Each row is a point on a landscape with many peaks, with its height.
From any point a climber steps to the highest of the 4 points nearest to it. It stops when none of these is higher. Distance is the straight distance between rows; heights are no part of it.
<382>: [ 13  25 -32  -6 -32  25  -2  37  48 -69]  height 382
<669>: [-16  18  28  17  10  12  18  11  13  13]  height 491
<658>: [ 13 -53  13   0  26  -6  23 -11  18  30]  height 421
<487>: [  1  20  -7 -27  -8 -29   5  -4 -28 -29]  height 681
<236>: [  7  12  33 -15 -14 -32 -12   2 -70  82]  height 471
<660>: [ 20 -14  34   6  -5 -39  23  18 -35  58]  height 185
<424>: [-24 -23   7  16  50  39  -9   5  45 -26]  height 244
<323>: [ 27  -2 -14 -16 -40 -27  -6  -3 -16 -42]  height 408
<175>: [-27 -12   3   8  40  42  -7 -28  36   0]  height 409
<667>: [-25 -13 -48   6 -15 -23   0  -3  32 -29]  height 683
<567>: [-25  32   2  -7  -8 -15 -20  -7 -11 -17]  height 502
<847>: [-27 -14 -45   9   0 -21   6   1  17 -30]  height 685
<229>: [-20  -7 -18  11  16 -22  13  18  12 -33]  height 684
<280>: [ -4  -1 -45  -4 -42  -9  10  15  49 -36]  height 564
<509>: [ -1 -23  27  18  31 -11 -14 -27 -28  62]  height 691
<836>: [ 12   0  44  16  16 -32   2  27 -59  70]  height 513
<815>: [-21 -46 -81  11  13  20 -18 -15  85 -35]  height 486
<786>: [-16 -41 -42  23  47   4 -12  15  52 -45]  height 419
<387>: [  4   2 -17 -19 -39 -29 -12 -13 -17 -38]  height 690
<553>: [-23  34  16  -1   0  15  16 -17  -7  22]  height 443
<178>: [ 16  -9  18 -10  -7 -30  37   3 -23  52]  height 81
<114>: [-19  -9 -18   0  34  14  34  -9  16 -14]  height 221
<773>: [  3 -22  50 -16  75  22 -12  -2 -38  73]  height 296
<589>: [-13  -3 -16  15 -17 -26  -2  31  23 -39]  height 686
<831>: [ 23  26  30 -11 -10 -17  -1  29 -35 -24]  height 611
<60>: [-41  -4 -31  14  32  10 -13 -19  21 -22]  height 562
<587>: [ 22  44  40 -27 -29   7   3  -8 -42  38]  height 658
<789>: [ -9   2  14  -3  -4   1  14 -28 -12  51]  height 512
<625>: [ 46   3  29 -39 -35 -33  22   7 -80  58]  height 689
<859>: [  2  25   9 -24  -2  -8  41   9 -21   0]  height 308
<718>: [ 11  37 -14  -5 -53  33 -30   9  34 -44]  height 487
<574>: [ 17  40 -58   5 -40  43 -23 -17 -10 -88]  height 364
<269>: [ 23  20  52  -5 -28 -17   1  12 -36  61]  height 478
<79>: [  0  17  -9   1 -58  11 -29   7  32 -34]  height 550
<232>: [  3 -20  22 -14  66   7  11 -19 -63  71]  height 676
<373>: [-5 -4 34 18 15 15 24  9 22 23]  height 315
<690>: [-23  17  11  25  17  -1   9  21   5 -16]  height 661
<684>: [ -4 -15   5   3  28  13  41   2  21   0]  height 32
<564>: [-17   8   1  13 -23 -23 -30  20  10 -26]  height 693
<230>: [-40 -13 -46  27 -11   2 -31 -16  47 -21]  height 429
<100>: [ 17 -39  43 -20  88   0   3  22 -24  40]  height 615
<611>: [ 31  12 -33 -17 -59  25   6 -13   0 -57]  height 507
<794>: [ 21  43  43 -16 -11   5  -7   6 -47   1]  height 688
<724>: [ 48  20  24 -45 -31  -3  30  -5 -71  38]  height 569
<745>: [-13 -31  12  -6  35  39 -14 -34  45  20]  height 731
<698>: [ 25  42  30 -19 -16   1 -15 -16 -69  -9]  height 669
<339>: [-34 -12 -44  12  12 -13  -1 -14  18 -25]  height 682
<146>: [ -2 -21  29   8  60   2 -19 -11 -44  60]  height 704
<63>: [-30 -23 -27  44  24   9 -34  13  52 -38]  height 741
<756>: [ 11 -24  25   8  51 -25  31  22 -66  62]  height 651
<195>: [ -1 -12  34  21   6   6   5 -14   9  51]  height 498
<595>: [  3  34 -66 -23 -25  25  12  21  45 -72]  height 694
<522>: [ 46   9  18  12 -56  -4 -16   6 -18 -41]  height 544
<162>: [ 19  43 -31  12 -33  43 -41  21  27 -88]  height 420
<315>: [-28  -5 -39  37 -19  14 -28   6  72 -22]  height 472
<782>: [-18  20 -64 -16 -39  18  -1  -1  59 -40]  height 288
<656>: [-19 -29 -46  42   0   4 -16  19  77 -35]  height 549
<107>: [ 29  25  25   8 -33 -11 -36  -4 -49 -31]  height 649
<321>: [-32   4 -58  12 -33  11 -19 -10  60 -22]  height 383
<87>: [ 33  19  30 -38 -35 -10  14 -14 -59  63]  height 607
<217>: [  7 -22  15   1  44 -30  30   7 -63  62]  height 646
<561>: [ 44  -2  -6  -5 -59   5   7   2  -3 -51]  height 711
<699>: [ 24  38  47 -12 -13  -1  15  24 -33  10]  height 639
<249>: [  4  12 -23 -18 -56  -8 -26 -16   2 -27]  height 410
<177>: [-27  24  19  12  13  11   5   8   0  -7]  height 603
<545>: [-27   9 -46  31 -22  27 -22  15  84 -25]  height 395
<132>: [ -2 -49   5 -20  27   4  -2 -41  22  35]  height 604
<66>: [-10   8  32  14   4  14  13 -12  10  41]  height 430
<502>: [  8 -64   3 -16  54 -18  -1 -24  -3  30]  height 710
<505>: [  1 -41  -3  -8  28  10  35 -21  26  18]  height 98
<662>: [ -2  32   2 -28   3 -20  27   4 -30 -17]  height 206
<92>: [ 34   8  14   7 -33 -25 -13  18 -29 -42]  height 591
<850>: [ -5 -15  17  10  12  -9   2 -29 -18  67]  height 623
<588>: [ -9  15   7 -18  -4   3  32 -19 -14  32]  height 405
<809>: [ 10 -34  46   7  65  -8 -18   5 -24  49]  height 728
<261>: [-19 -25 -11  18  54  24 -10  13  48 -39]  height 250

For each start below, name the point where the climber stops.
<269> | <794>
<92> | <794>
<789> | <809>
<505> | <745>
<662> | <387>
<667> | <564>
<658> | <809>
<280> | <564>
<847> | <564>
<178> | <809>
<373> | <809>
<859> | <387>
<545> | <63>
<315> | <63>

Two climbers start at each pair of points below. Name the first point that both come to, or write none.
<660>, <756> | <232>
<684>, <339> | <589>
<66>, <836> | <809>
<815>, <321> | <656>

Call two points neighbours if one is among the 4 nearest of the other. Go from one point of each pair to the other, from neighbour to neighbour, staying as high as possible. Name the lowest point that can't be avoided.
<745>, <809> | <132>
<809>, <625> | <236>
<809>, <63> | <230>
<625>, <561> | <92>
<564>, <595> | <280>
<595>, <625> | <567>
<625>, <794> | <87>
